Points on a hilly landscape, in no order, each with its height.
A ball rolls from a point to the lowest of its 5 nearest points, and stops where none of them is lower. Distance is the straight distance between rows; heights are no part of it.
(678) (h 104): [141 162 140 120  77 152 154 123 120 135 140  90 123 112 137  98 155 159
 135 118 128  77 168 129  60 104  99  86  96 136 169 102 164 171 151 100
 161 128 165  94 115 105 109  85  76 118 154 119 128  90 162]
(867) (h 342): [146 149 149 115 102 106 157 145 143 100 130  74 106 132 128  75 153 135
 150 124 127  80 133 106  87  97 133 135 110 119 173 130 164 155 151 103
 174 147 172 119  88 114 153 103 104 174 135 160 116  92 164]
(931) (h 221): [132 144 153 123  99 108 147 144 135 104 123  85  97 127 131 102 151 134
 159 135 125  81 156 103  79 109 124 130  95 120 176 110 177 156 148  94
 165 134 179 107  97 104 135 108 101 145 146 148 121  98 145]
(267) (h 91): [130 173 200  68 136 123 189 171 147 110 103  87 105 171 147  58 182 172
 175 157 106  79 121  63  79 125 131 144 105 112 198 140 158 169 218 113
 175 127 213 115  75  77 153 102 150 194 126 157 122 127 135]
(309) (h 152): [146 117 129 128 101 103 143 128 105 121 121 114  93 131 117 109 154 152
 134 136 136  94 141 122  86 116 118 116 108 107 157 121 166 166 154 102
 144 137 143 109 116 110 117 127 105 117 142 131  99 119 136]
(915) (h 211): [146 167 163  88 158 107 170 133 175 130  99 110  89 137 123 108 167 120
 124 158 108 141 100  74 123 149 141 188 143 137 169 151 144 100 145 147
 140 110 174 113  99 104 167 127 137 176 155 149 144 114 118]
(875) (h 344): [105 124 121 117 202 118  97 122 121 141 117 130 127 174 152 157 122  63
 121 121 141 184  95 101 169 150 132 161 157 126 114 153 100  89 106 154
 103 115 124 143 159 142 136 184 123 117 121 141 145 156 106]
(969) (h 178): [109  86  95 171 102 135  88 114 110 107 142 160 177  82 112 163  60 152
 116 100 143 117 139 186 155 115 100 101 123 134 100 109 116 103 114 136
 104 127  80 133 139 144 110 132 135 113 123 114 120 121 124]
(1093) (h 250): [142 121 152  95 183 131 131 136 153 146  89 134 116 167 147 134 152  78
 128 144 100 167 111  99 133 159 158 156 155 129 126 152 133 103 128 131
 140 116 134 113 144 136 154 158 144 132 146 145 137 146  96]
(104) (h 321): [134 145 169 116 129 108 163 143 168  86 122  85 100 157 125  80 153 144
 141 143 122  91 121  91 101 112 132 158 115 120 215 137 151 139 157 122
 163 139 194 115  71  85 151 101 145 184 127 162 130 113 143]
(1164) (h 230): [132 118 110 141  99 150 141 135  97 127 135 137 149  97 128 122 132 174
 136 135 149 100 152 167 117 115  87  79 112 123 144 107 126 164 154 116
 152 147 101 131 145 132 112 108 126 125  99 100 123 148 134]
(383) (h 400): [144 136 165 117 123  99 158 147 154 103 115  83  94 144 122  84 154 125
 149 135 133  84 137 100  97 108 137 151 114 110 195 117 159 142 148 119
 151 130 172 120  84 101 149 120 133 180 120 162 117  97 146]
(530) (h 249): [125 110  90 132 134 151 107 124 109 146 143 147 131 118 110 119 103 136
 141 129 145 147 118 132 143 131 138 155 156 150  95 139 107 114 112 121
 119 137 124 125 130 133 103 130 156 122 115 136 150 134 116]
(658) (h 837): [ 92 119 110 159 173 124  95 122 123 146 138 173 143 118 123 182  74 102
  76 143 104 155 109 131 183 149 148 158 154 121  38 162  86  78  68 171
  68 131  87 174 177 161 125 193 116  92  99 145 151 155 118]
(240) (h 278): [ 95 120  93 113 202 109  75 122 132 146 142 143 124 170 133 141 120  71
 101 119 124 203  98  98 190 159 133 186 157 142  94 150 108  81 103 165
 102 117 120 176 166 150 128 189 110 109 127 144 121 164 115]
(372) (h 134): [ 87 140 113 132 185 110  90 110 133 143 150 156 119 146 147 161 100  83
  90 128 115 184  93 108 206 158 126 173 146 139  69 155  99  62  82 163
 104 118 100 180 187 160 119 193 115 105 126 163 138 158 111]
(2) (h 312): [119 125 131 111 211 128  98 133 149 143 111 136 115 170 132 136 132  61
 131 146 128 177  99 104 139 160 140 176 153 137 133 153 111 103 109 140
 134 132 122 150 145 141 158 177 121 133 121 144 147 158  94]
(150) (h 106): [113  78  87 164 102 131  94 117 116 126 138 178 185  70 118 172  56 113
 106 104 125 168 132 201 167 153 144 115 106 123  80 130 115 109  66 130
  98 130  43 139 146 162 111 110 156  97 132 102 105 133 117]
(1208) (h 241): [154 153 158  94 139  97 154 142 170 109 113  93  95 146 126 101 166 131
 135 147 108 125 111  99 113 124 147 156 127 121 175 135 161 115 147 134
 122 116 166 116  89  98 159 120 141 187 141 156 125 102 132]
(542) (h 121): [131 136 136 124  75 123 139 144 106 127 117 115 110 121 121 113 155 155
 141 123 126  90 157 124  84 121 112  97 112 114 150 115 167 174 159  93
 148 116 126 106 116 123 118 116  95 114 147 116  98 118 154]
(211) (h 255): [127 136 163 100 194 112 131 130 171 140  90 148 125 171 138 129 158  58
 129 158 105 168  96  95 143 167 161 161 147 138 133 169 127 106 121 128
 147 122 145 131 147 126 165 151 127 149 129 145 137 145  92]
(257) (h 285): [146 126 121 117 116 130 142 110 119 141 100 129  92 133 111 136 129 154
 140 139 138 116 133 127 104 125 127 136 113 128 150 131 141 132 136 100
 111 133 129 116 122 104 114 137 156 132 138 151 149 147 126]
(942) (h 232): [145 144 172 103 186 101 162 136 176 141  75 133 108 149 146 130 155 106
 131 136 111 137 107 104  99 160 139 160 133 129 157 150 147  99 120 129
 151 116 148 112 130 132 147 139 132 159 149 148 144 137 105]
(556) (h 117): [141 175 208  76 163 134 169 165 155 110 116  88  85 177 122  81 166 139
 148 156 130 112 101  60  98 135 127 194 136 134 205 155 134 122 165 146
 155 115 200 122  81  80 166 113 148 187 127 156 143 106 135]
(621) (h 138): [151 135 125 132  83 133 146 127  96 134 130 123 105 112 122 116 155 161
 145 135 131  91 148 135  89 115 114  78  91 129 130 105 150 189 167 107
 154 130 127 117 136 120 118 104 105 118 136 108  98 136 149]
(314) (h 283): [151 176 168 103  89 137 177 151 158 114 133  60 125 156 153  65 170 153
 148 119 118  74 169  87  60  73 130  77  97 101 180 102 158 169 191  81
 183 147 200  99  88  91 155  95 113 179 147 120 141  99 171]
(217) (h 180): [111 105 102 156 102 139  98 130 111 122 151 151 152  96 106 146  97 152
 130 122 139 130 138 162 159 116 108 123 153 158 104 123 112 119 109 141
 108 141 101 137 127 140 120 118 142 117 121 124 121 134 116]
(845) (h 378): [137 116 100 123 128 144 118 125 114 148 114 140 107 133 109 144 132 164
 157 127 137 141 128 118 123 116 141 130 129 136 106 121 100 136 150 112
 113 128 129 114 125 122 104 144 149 127 121 136 147 143 120]
(539) (h 144): [116 108  87 162 115 128  88 115 113 138 131 182 180  73 106 161  71 119
  98 127 118 166 122 187 171 146 148 118 131 133  78 138  93  99  71 150
  99 139  59 138 149 161 124 128 145  90 121 113 122 136 107]
(36) (h 284): [104  99 110 142 158 127 105 135 110 149 126 138 131 149 128 131 115 114
 125 128 147 138 133 120 162 141 138 165 166 136  97 155 108  92 110 157
  96 126 116 155 135 166 135 174 135  91 123 138 156 140 117]
(351) (h 227): [114  95  83 171 141 133  98 118 111 147 124 177 171  74 115 167  57 111
  91 135 114 171 124 181 171 147 147 127 123 126  68 143  93  87  54 151
  78 145  55 148 148 176 124 135 141  76 108 114 137 149 111]
(368) (h 172): [105 135 103 101 203 103  65 120 142 144 122 155 118 166 142 154 101  55
 116 115 103 213  94 107 203 182 116 202 167 140  96 153 103  66  83 165
 137 104  99 164 174 159 127 190 123 132 120 158 121 161  98]
(588) (h 226): [125 115 111 148  94 154 114 116  93 114 160 151 154 108 120 128 121 164
 145 102 144 111 145 172 149 109 108  82 128 138 113 102 107 131 156 135
 130 145 103 137 129 132 119 105 139 134 106 108 100 142 121]
(382) (h 136): [114  59  82 176 117 147  86  96  96 125 128 180 162  67 133 186  54  99
 102  93 131 156 142 209 180 145 140  94  89 122  57 118  96 121  49 128
  83 127  27 141 172 176  85 130 164  61 116  99 124 139 124]
(727) (h 660): [111 115 102 178 150 116 102 123 108 145 126 192 152  94 118 179  67  93
  84 158 113 163 121 149 187 147 146 136 154 104  36 155  82  89  64 176
  76 142  58 166 173 163 135 160 126  76 119 118 145 158 108]
(140) (h 153): [117 108  99 174 155 122 100 122 111 145 133 174 165  97 118 168  72 105
  89 158 125 162 119 157 176 155 144 147 155 132  60 160  86 103  60 176
  72 134  75 154 162 166 132 153 137  90 119 116 140 144 126]
(968) (h 600): [ 96 133 100 143 164 123 100 109 111 154 145 147 139 137 111 158 107 105
  83 144 132 176 106 112 188 155 150 162 173 134  59 166 101  96  92 164
  85 144  91 161 158 165 133 160 105  92 134 146 131 156 126]
(1139) (h 174): [ 96 101  83 162  86 124  99 109 116  87 146 173 177  85 131 176  68 147
 112 102 141 130 136 208 163 117 124  85 125 135  92 113 122 105  98 139
 102 124  78 131 138 143 103 110 127 109 134 108 110 119 117]
(511) (h 293): [124 142 151 107 209 116 109 135 154 146 110 143 115 165 132 137 146  46
 139 156 119 168  95 106 139 160 127 171 161 133 128 161 117 111 113 141
 145 133 124 142 154 139 157 160 124 146 119 139 138 159  84]
(450) (h 228): [118  92 119 166  82 133 139 122 100 106 165 136 189  97 154 125 142 155
 120  97 154  92 146 200 135 106 103  56 125 123 122  99 112 144 132 132
 139 139  97 131 141 134 119 104 126 123 104  84 109 139 143]
(464) (h 292): [134 116 119 115 181 142 106 133 121 160 121 119 124 150 124 123 125  83
 143 135 140 158 115 121 128 159 143 178 150 145 110 146 114 106 110 130
 126 141 134 125 137 152 125 160 150 107 120 147 163 144 126]
(638) (h 155): [101 113  92 166 115 130 101 132  95 128 142 168 174  90 124 171  74 137
 110 127 123 151 122 142 177 138 157 134 154 139  90 142 102 102  96 165
  84 120  81 134 132 169 120 132 142  87 135 110 117 126 105]
(682) (h 268): [131 113  99 118 152 155 111 124 119 149 144 128 122 140 119 131 114 110
 144 121 139 147 124 121 130 137 141 156 150 161 101 144 113 112 113 134
 115 127 127 124 128 146 126 141 150 106 133 140 157 135 118]
(1027) (h 148): [144 144 131 125  78 110 152 132 137 117 131  88  97 129 142 104 154 142
 137 127 133  77 169 113  71  97 102  99  94 120 178 104 165 173 149  92
 166 131 165 110 112 104 124 106  72 137 142 142 124  98 155]
(916) (h 184): [102  87  88 178  80 131  87 106  97 101 139 150 163  87 138 173  67 137
 108  91 143 138 152 223 149 122 100  76 103 131  99  96 125 122  98 125
  99 131  61 133 145 146  97 129 131 115 129  91 110 114 130]
(482) (h 225): [137 155 185 110 191 102 167 141 175 129  85 135 104 148 140 125 150  91
 117 170  96 135 104  76 116 159 135 186 139 132 146 156 144 105 131 143
 149  98 160 134 119 113 166 153 135 164 153 151 157 133  98]
(148) (h 85): [174 164 161 113  53 175 181 124 138 133 164  79 147 134 137 104 186 184
 127 112 145  79 159 132  51  83 111  43  97 131 183  82 163 177 182  82
 140 131 176 100 100  81 116  32  81 117 124  60 110  72 184]
(764) (h 276): [ 98 136 115 104 209 113  76 121 137 133 129 140 108 176 147 149 115  55
 121 121 124 196  85  93 173 156 126 166 168 121 112 150 105  69 115 163
 107 110 118 154 166 136 136 192 118 138 114 147 128 154  97]
(715) (h 218): [131 107 118 160  87 144 136 119  99 115 149 140 161 102 139 123 119 155
 136 109 144 100 144 171 140 114  95  64 123 121 109  99 119 141 152 134
 139 147 100 131 139 142 124 101 129 122 114 102 127 137 131]
(1230) (h 246): [157 125 142  93 173 138 132 129 156 152  96 116 109 156 133 132 142  83
 142 135 124 160 103 110 127 152 154 155 154 134 118 159 135 119 125 111
 134 117 133 102 137 156 149 150 141 124 145 145 154 144 107]
(898) (h 156): [135 114 112 143 103 148 128 129  96 124 135 144 128 114 125 135 123 173
 146 134 151 116 140 146 135 109  92 104 128 112 122 103 112 133 149 117
 120 141 110 129 129 129 101 127 134 128 104 125 115 145 118]
(950) (h 234): [141 141 132 114 149 112 159 130 161 124  89 110 107 156 128 142 142 120
 127 141 126 123 126 123 104 135 144 146 111 125 144 141 157 118 121 103
 126 124 145 112 116 120 123 134 143 149 142 163 136 130 121]
(1224) (h 345): [117  95 127 123 191 135 102 137 121 137 116 123 128 157 136 130 120  64
 123 124 138 157 102 104 144 147 138 162 165 136 113 151 112  88 108 146
 119 125 126 148 146 168 131 170 119 111 123 147 156 140 108]
(1226) (h 185): [125 105  89 166  90 144  98 113 102 102 159 161 180  80 132 141  83 143
 126 112 155 126 145 191 157 112 108 109 140 141 111 121 116 112 109 127
 128 145  97 134 124 138 108 117 128 122 106 104 114 127 135]
(908) (h 149): [112  82  81 153  80 142  87 105 104 102 139 162 180  69 135 182  62 129
 108  86 139 143 137 221 167 128 130  78 107 120  67 115 110 112  92 124
 115 125  55 131 159 149  98 121 140 105 130  89 100 121 128]
(71) (h 349): [113 126 149 112 220 116  94 133 155 144 107 140 113 189 137 138 121  57
 136 139 124 177  92  94 136 164 131 172 161 133 125 154 103  80 105 154
 148 131 129 154 147 139 141 174 126 147 106 139 143 148  88]
(412) (h 274): [111 111  93 149 144 116 105 129 105 138 142 155 143 115 117 162 105 121
 109 128 134 162 124 119 169 157 167 147 173 142  73 145 100 107 100 167
  77 121 106 151 130 158 129 156 136  88 128 129 135 134 109]
(25) (h 233): [159 169 144 109  82 131 160 143 143 117 135  72 112 136 146  75 175 148
 143 127 120  86 163  94  62  75 125  77 112 100 170 103 167 166 182  86
 169 130 191  95  94  98 145  87  98 153 136 111 127  83 169]
(525) (h 195): [166 148 163 117  62 175 193 116 135 116 154  72 149 128 137  96 195 198
 142 120 157  55 166 134  40  83 117  71  95 124 211  63 166 184 179  79
 141 143 162 113  93  81 109  14 104 109 137  60 116  77 190]
(655) (h 571): [ 92 131 107 155 176 116 106 109 123 139 135 172 138 141 137 170  84  91
  83 127 112 168 108 114 204 156 138 162 151 118  45 163  97  80  66 180
  96 121  94 180 188 156 110 200 110  93 123 145 141 163 121]
(755) (h 222): [145 144 145  97 148 109 156 133 181 132  87 112 100 133 124 125 147 120
 111 152 111 133 103 103 117 138 135 181 125 137 166 145 154 110 121 115
 128 119 143 110 122 120 146 128 144 174 166 153 144 111 113]
(65) (h 114): [140 140 138 127  70 149 146 134 108 113 128 109 121 113 117 127 167 186
 150 122 135  70 146 132  82 114  91  68  86 136 160 107 155 193 168 113
 154 112 150 110 118 132 103  88  89 110 150  86 112 110 155]
(836) (h 141): [111  73  82 185 146 136  82 107 104 138 114 185 165  84 114 182  53  74
  96 111 135 195 122 199 169 145 140 102 122 127  52 119  64  93  59 149
  67 131  26 136 167 177 117 150 165  65 110 107 136 152  85]
(1000) (h 261): [139 124 144 120 114  80 149 133 141 111 121  92  83 131 121 117 152 131
 141 128 130 101 125 120 104 127 137 137 109 106 175 121 169 140 156 109
 124 117 158 113  93  98 136 110 138 157 143 153 113 113 144]
(278) (h 173): [141 124 122 131  86 134 138 133  76 133 133 147 121 113 118 109 145 162
 143 137 138  92 151 152 100 131  90  96 104 130 139 114 127 176 150 112
 153 140 114 130 145 135 110 100 117 123 121 108 107 138 136]
(720) (h 314): [141 140 117 129 111 133 132 129 117 142 116 131 105 133 114 136 138 152
 146 139 140 119 141 136 104 125 108 121 121 126 136 123 143 143 149 106
 125 136 120 130 131 109  98 153 140 135 129 139 126 144 132]
(893) (h 142): [107  46  85 174 131 160  82  93  85 134 126 185 159  84 133 177  60 100
 121  86 135 184 131 210 195 139 146  87 120 140  52  94  77 108  65 138
  73 143  27 140 174 187  95 136 167  45 103  88 123 134 105]
(1058) (h 358): [146 149 158 101  90 120 156 151 146 122 129  68 113 144 141  53 170 138
 150 128 123  81 158  90  82  97 137 118 114 109 171 114 156 163 172  99
 184 132 196  91  83  95 157  90 119 196 128 142 136 101 159]
(286) (h 176): [151 162 187  83 129 118 163 156 143 113 121  82 101 163 118  57 160 143
 161 160 112  89 115  74  90 129 127 166 111 123 207 144 136 148 169 115
 168 141 206 114  64  77 153  96 147 189 116 159 128 115 144]
(859) (h 205): [142 129 130 114 101 116 143 123 121 135 108 115  84 123 109 113 150 144
 131 133 133 120 126 124  86 124 138 147 109 129 146 129 174 161 142  93
 128 143 143 112 120 104 114 137 134 146 134 145 118 126 139]
(143) (h 100): [138  94 113 157  97 157 142 129 107 121 142 133 171  98 137 112 139 164
 135  90 153  79 157 184 123 102  83  52 110 123 127 103 122 153 142 139
 150 145 107 126 159 145 113  98 113 113 104  85 108 126 147]
(413) (h 90): [146 151 134 133  80 160 156 130 117 118 142  95 128 109 130 119 154 176
 120 123 135  77 157 152  59  94  86  69  86 146 160 106 155 180 164 105
 150 132 164 122 122 116  87  76  78 116 143  80 112  95 166]
(135) (h 339): [142 142 172 108 102 118 164 148 144 106 126  76 108 149 119  64 158 136
 170 133 121  89 137  94  97 104 131 153 108 106 195 129 148 154 164 107
 187 140 188 112  75  90 158 100 131 191 117 159 127 118 159]
(1123) (h 325): [ 90 101 101 141 165 124 101 135 117 146 142 137 134 138 129 150 112 105
 117 129 146 161 115 114 178 145 157 153 170 145  82 145 113  89 107 166
  83 132 110 138 145 161 123 160 136  79 127 143 143 144 116]
(989) (h 127): [ 71 138 126 118 203  84  87 109 141 135 119 172 124 169 145 184  88  69
  96 102  97 204  82 112 221 181 132 186 167 134  71 156  95  60  79 178
 114  95 102 193 173 164 102 200 137 103 132 175 133 170 109]
(1031) (h 73): [141 182 215  64 155 131 167 162 153 105 108  90  82 199 128  65 192 174
 176 175 111 114 103  49  89 138 140 167 117 119 205 146 145 167 186 117
 168 119 209 105  74  66 156 113 169 180 116 149 127 121 121]
(796) (h 332): [150 172 170 114  88 123 172 161 149 105 125  63 119 151 145  62 176 160
 163 127 112  71 156  77  68  82 131 104  97  99 188 110 168 175 195  90
 184 130 204 106  73  76 156  86 115 199 134 127 137 127 177]
(365) (h 132): [ 76 133 115 121 213  91  81 107 142 148 120 154 108 173 156 168  89  66
  88 120 103 204  85  94 221 175 118 194 157 138  94 147  83  70  63 173
 126  93 101 173 176 157 107 201 137 111 117 173 116 173  99]
(567) (h 137): [136 126 114 131  79 136 131 138 106 132 138 123 139  93 124 128 163 162
 144 108 133  92 154 145  85 105  99  73 104 130 138 111 144 199 182 121
 159 126 128 117 141 137 110  77 105 115 139  91 107 122 156]
(1159) (h 52): [151 150 144 129  71 173 157 115 131 135 144  93 134 121 112 108 171 188
 124 108 137  73 168 159  54 101  90  63  92 136 153 112 159 197 154 110
 144 133 159 116 108 104 106  64  84 105 146  75 120  78 162]
(473) (h 229): [100 110  85 148 141 140 108 133 109 143 131 143 143 120 123 137 101 129
 136 133 146 140 120 130 161 141 137 144 165 149 110 134 106  91  98 146
 103 121 122 140 129 149 123 154 140  89 137 133 146 133 110]
(438) (h 171): [107 118  95 160 116 121 111 127 122 115 139 154 169  89 115 156  77 154
 128 122 125 113 138 161 158 119 127 122 151 146 102 121  99 104 102 146
  95 120  86 138 122 150 117 132 143 104 124 126 131 122 113]
(993) (h 197): [ 94  94  89 162 131 122  97 131 120 139 142 174 167  92 100 165  80 115
  97 142 126 164 124 157 180 156 146 136 164 142  70 141 106 102  87 155
  90 126  86 137 143 153 129 136 139  86 122 111 116 131 114]
(584) (h 641): [104 116 114 164 167 115  81 104 119 160 132 189 148  97 129 175  67  74
  91 134 117 185  90 141 196 148 152 132 144 102  10 149  57  89  73 174
  81 128  67 155 184 164 134 194 130 102 118 119 145 165 108]
(356) (h 265): [ 83 119  97 115 195 112  89 113 133 149 148 156 129 154 137 160 103  79
  92 122 118 190  89 113 192 166 141 185 159 141  83 163  99  76  96 157
 100 112 104 186 177 148 122 187 113 110 124 162 123 166 118]
(1135) (h 334): [141 116 107 116 138 142 128 123 131 150 109 128 115 151 120 128 152 136
 148 123 138 148 112 111 127 133 143 147 132 142 117 121 120 121 130 111
 108 108 129 112 132 135 124 154 158 118 138 142 144 139 119]
(57) (h 119): [139 138 126 128  82 155 152 130 125 127 131 109 153 108 122 130 154 185
 137 114 137  73 159 168  71 104  89  59  87 124 155 114 140 197 169 124
 150 129 138 117 133 132  99  75  96 113 134  57 119  97 161]
(495) (h 248): [138 133 131 119 137  93 151 115 148 129 113 112  94 142 116 123 152 127
 129 130 120 123 130 125 107 119 143 150 106 124 161 133 170 140 142  99
 119 130 147 112 112  96 134 120 139 168 147 147 114 122 144]
(426) (h 164): [164 174 171 117  68 169 173 120 122 125 163  69 137 143 134  98 182 177
 130 118 146  78 173 123  49  81 112  66 102 115 199  79 161 183 176  84
 148 143 172  90  85  84 120  34  99 114 132  89 123  74 161]
(850) (h 200): [136 113  91 139  98 152 118 123 104 131 170 155 138  98 112 128 104 160
 146 123 145 132 130 154 157 113 115 122 147 154 108 114 109 124 136 133
 110 140 108 125 126 130 130 125 138 124 113 124 125 122 112]
(486) (h 196): [102  99  97 139 122 143 104 131 121 134 145 147 151 107 118 147  99 142
 142 120 153 132 130 128 172 129 135 150 158 161  92 126 101 117 106 128
 110 129 122 141 121 147 115 143 152 107 122 136 143 128 122]
(399) (h 209): [128 107 107 146  86 150 113 122 105  97 175 141 166  98 128 127 119 155
 120  97 155 125 139 193 155 106  93  69 132 139 108 100 123 139 136 130
 128 149  86 131 136 133 114 107 125 134 108 101  93 132 131]
(260) (h 125): [141 151 143 127  72 138 146 135 122 128 142  77 115 121 138 105 157 156
 132 122 120  75 164 121  67  96  99  99  95 131 175 107 158 181 156  88
 168 124 171 101 100 115 119  86  77 125 138 125 119  85 157]
(99) (h 316): [150 163 175  92  95 120 168 149 154 112 137  77 115 150 141  58 180 151
 156 129 109  80 160  86  75  87 137 110 104 102 176 112 174 162 185  96
 182 135 200  98  90  92 160  99 119 190 124 138 128 114 157]
(172) (h 181): [164 164 146 102  75 134 160 139 129 114 157  80 111 127 140  82 169 139
 131 108 126  83 170 100  60  90 116  93 104 107 174  98 171 178 158  82
 163 142 185  97 102  96 151  76  84 147 137 123 130  83 167]
(769) (h 126): [117  59  78 178 130 145  85 109  92 142 120 180 175  68 125 186  45  84
 104 107 133 176 124 209 173 144 151 118 130 130  51 119  82  92  53 139
  79 133  27 144 167 170 100 131 165  71 121  96 126 145 102]
(1029) (h 102): [ 71 131 110 135 187  89  81 105 141 137 126 182 118 153 144 187  71  70
 101 106  84 202  75 106 235 164 137 182 175 123  41 143  83  82  76 182
 108 103  95 166 190 168 117 204 139  91 103 163 122 171  93]
(102) (h 235): [135 144 182 104 187 101 148 141 174 132  89 132 116 160 142 135 156  78
 127 158 111 138  94  86 124 157 150 161 143 122 150 152 138  94 129 153
 140 103 154 122 138 133 164 167 130 154 146 141 140 142  80]
(37) (h 183): [147 157 175 101 160 109 164 139 177 114 109  99 101 156 118  95 175 135
 129 149 115 115  98  74 123 130 140 172 132 122 179 139 138 109 151 152
 135  95 183 118  87 100 164 136 152 184 148 144 142 101 120]
(452) (h 375): [122 101 108 189 152 124  99 120 100 148 121 183 170  83 126 190  65  71
  86 131 114 180 118 153 176 147 146 116 154 110  45 133  66  82  56 169
  77 129  39 135 167 160 136 168 133  79 113 113 136 165  95]
(746) (h 194): [115 111  93 144  97 139 110 116 104 114 163 157 159  95 112 127 104 153
 128 111 139 119 143 164 158 109 109 108 134 140 115 100 124 124 132 134
 120 142  98 125 122 128 117 107 136 127 107 102 108 135 131]
(69) (h 247): [147 153 139  96 128  96 152 124 172 119 112  96  89 138 118 111 134 123
 122 144 116 127 118 112 108 132 145 162 117 131 175 126 172 121 142 116
 119 109 166 129  98  98 147 125 145 184 152 144 121 120 137]
(766) (h 140): [148 120 112 117  86 148 135 117 110 125 146 125 161  91 122 111 153 181
 139 117 137  83 152 173  95 105  99  64  98 133 139 129 130 189 177 123
 152 143 116 118 152 144 124  82 123 116 112  69 108 123 147]
(512) (h 203): [159 178 164 108  71 157 173 131 139 121 156  60 137 134 148  92 185 184
 132 119 147  69 171 110  35  82 114  65 107 111 181  72 159 183 178  73
 146 136 165  87  86  75 134  62  89 132 135  90 134  76 171]
(956) (h 133): [119  97  78 161 107 125  97 129 122 122 142 166 173  78 117 167  60 126
 114 126 116 176 130 177 169 137 151 120 147 128  82 138 101 101  92 147
  89 120  64 135 135 162 122 121 153  91 118 110 113 119 121]
(892) (h 175): [134 126 151 127  96 111 157 125 125 106 119  91  95 135 128 114 151 143
 140 132 130  87 145 122  86 112 116 109 104 107 169 105 164 162 151  83
 139 135 160 108 100 107 115 121 108 132 149 158 111 104 142]
(100) (h 267): [138 118 136 106 173 122 108 133 144 151 100 127 118 157 134 128 142  68
 128 138 121 179  96  98 137 154 156 163 146 128 122 157 120 101 120 120
 136 119 135 127 140 148 160 161 128 132 117 140 152 145  92]
(749) (h 347): [ 85 124 115 148 179  94  80  98 129 147 147 198 121 132 130 187  79  74
  98 125  94 185  83 114 219 169 152 166 165 117   4 158  86  82  64 187
  96 109  90 162 182 169 124 197 124  97 112 147 126 179 108]
(991) (h 139): [160 171 140 110  57 170 165 117 131 130 165  80 128 114 131  97 171 173
 123 121 147  85 161 128  52  85 108  63  99 132 180  87 165 184 165  79
 160 128 180  87 105  92 126  53  74 123 144  84 123  82 183]
(631) (h 193): [152 143 143 126  79 126 153 130 132 123 144  86  89 126 136  80 161 140
 141 113 129  74 167 106  74 101 119 116 105 121 180 111 157 179 142  83
 188 135 173 101  96  90 142  96  93 152 139 141 124  96 157]
(741) (h 279): [138 115 100 135 104 148 116 131 110 133 146 154 122 123 120 129 118 159
 156 119 147 146 135 133 136 117 136 122 148 142 114 109 109 138 145 114
  99 139 113 123 124 117 121 134 163 128 118 131 132 138 115]
(731) (h 179): [135 132 117 137  80 160 145 149  97 136 135 128 153  93 128 114 151 169
 128 133 143  88 138 166 108 110  96  69  98 132 139 110 136 193 164 121
 158 143 100 125 150 139 102  82 126 133 121  93 117 137 145]
(70) (h 210): [138 162 193 105 146 119 160 140 158  97 112  92  95 164 129  85 165 148
 152 160 122  97 113  84 117 117 131 162 115 117 202 137 143 118 153 145
 144 115 206 130  79  86 164 122 151 197 124 155 151 103 126]
(586) (h 231): [144 129 148 110 152 120 147 123 171 145  75 125 103 149 130 136 146 115
 123 147 119 124 113 112 110 134 141 157 114 132 152 143 137 109 122 126
 125 121 146 115 128 116 126 153 143 145 160 156 154 136 107]
(529) (h 329): [154 139 173 102 141 107 167 135 145 108 101  87  88 141 121 100 154 141
 146 139 129 109 115  90 106 110 148 151 108 108 188 132 155 124 154 126
 130 123 168 123  67  83 157 118 136 177 133 145 123 108 136]
(707) (h 368): [137 129 109 127 125 136 128 122 111 131 111 147  93 146 109 135 125 162
 144 118 140 110 136 117 119 127 123 119 123 126 127 120 132 143 134 112
 116 131 126 121 115 107 100 147 150 124 125 150 139 140 126]
(807) (h 61): [130 181 222  68 155 128 186 163 149 116  86  85  83 199 136  63 200 170
 164 179 115 105 117  35  73 137 136 179 115 131 216 149 165 164 198 108
 162 122 224 114  71  55 149 121 160 178 143 164 123 122 128]

Two balls start at each pair of points below. Name the first point that both come to, or write -.
(867) / (796) => (1159)
(473) / (746) => (438)
(399) / (530) => (150)

For each start below, name every point that the ball comes to, in order.
(1123) => (473) > (486) > (438) > (956) > (150)
(36) => (473) > (486) > (438) > (956) > (150)
(99) => (25) > (172) > (678) > (1159)
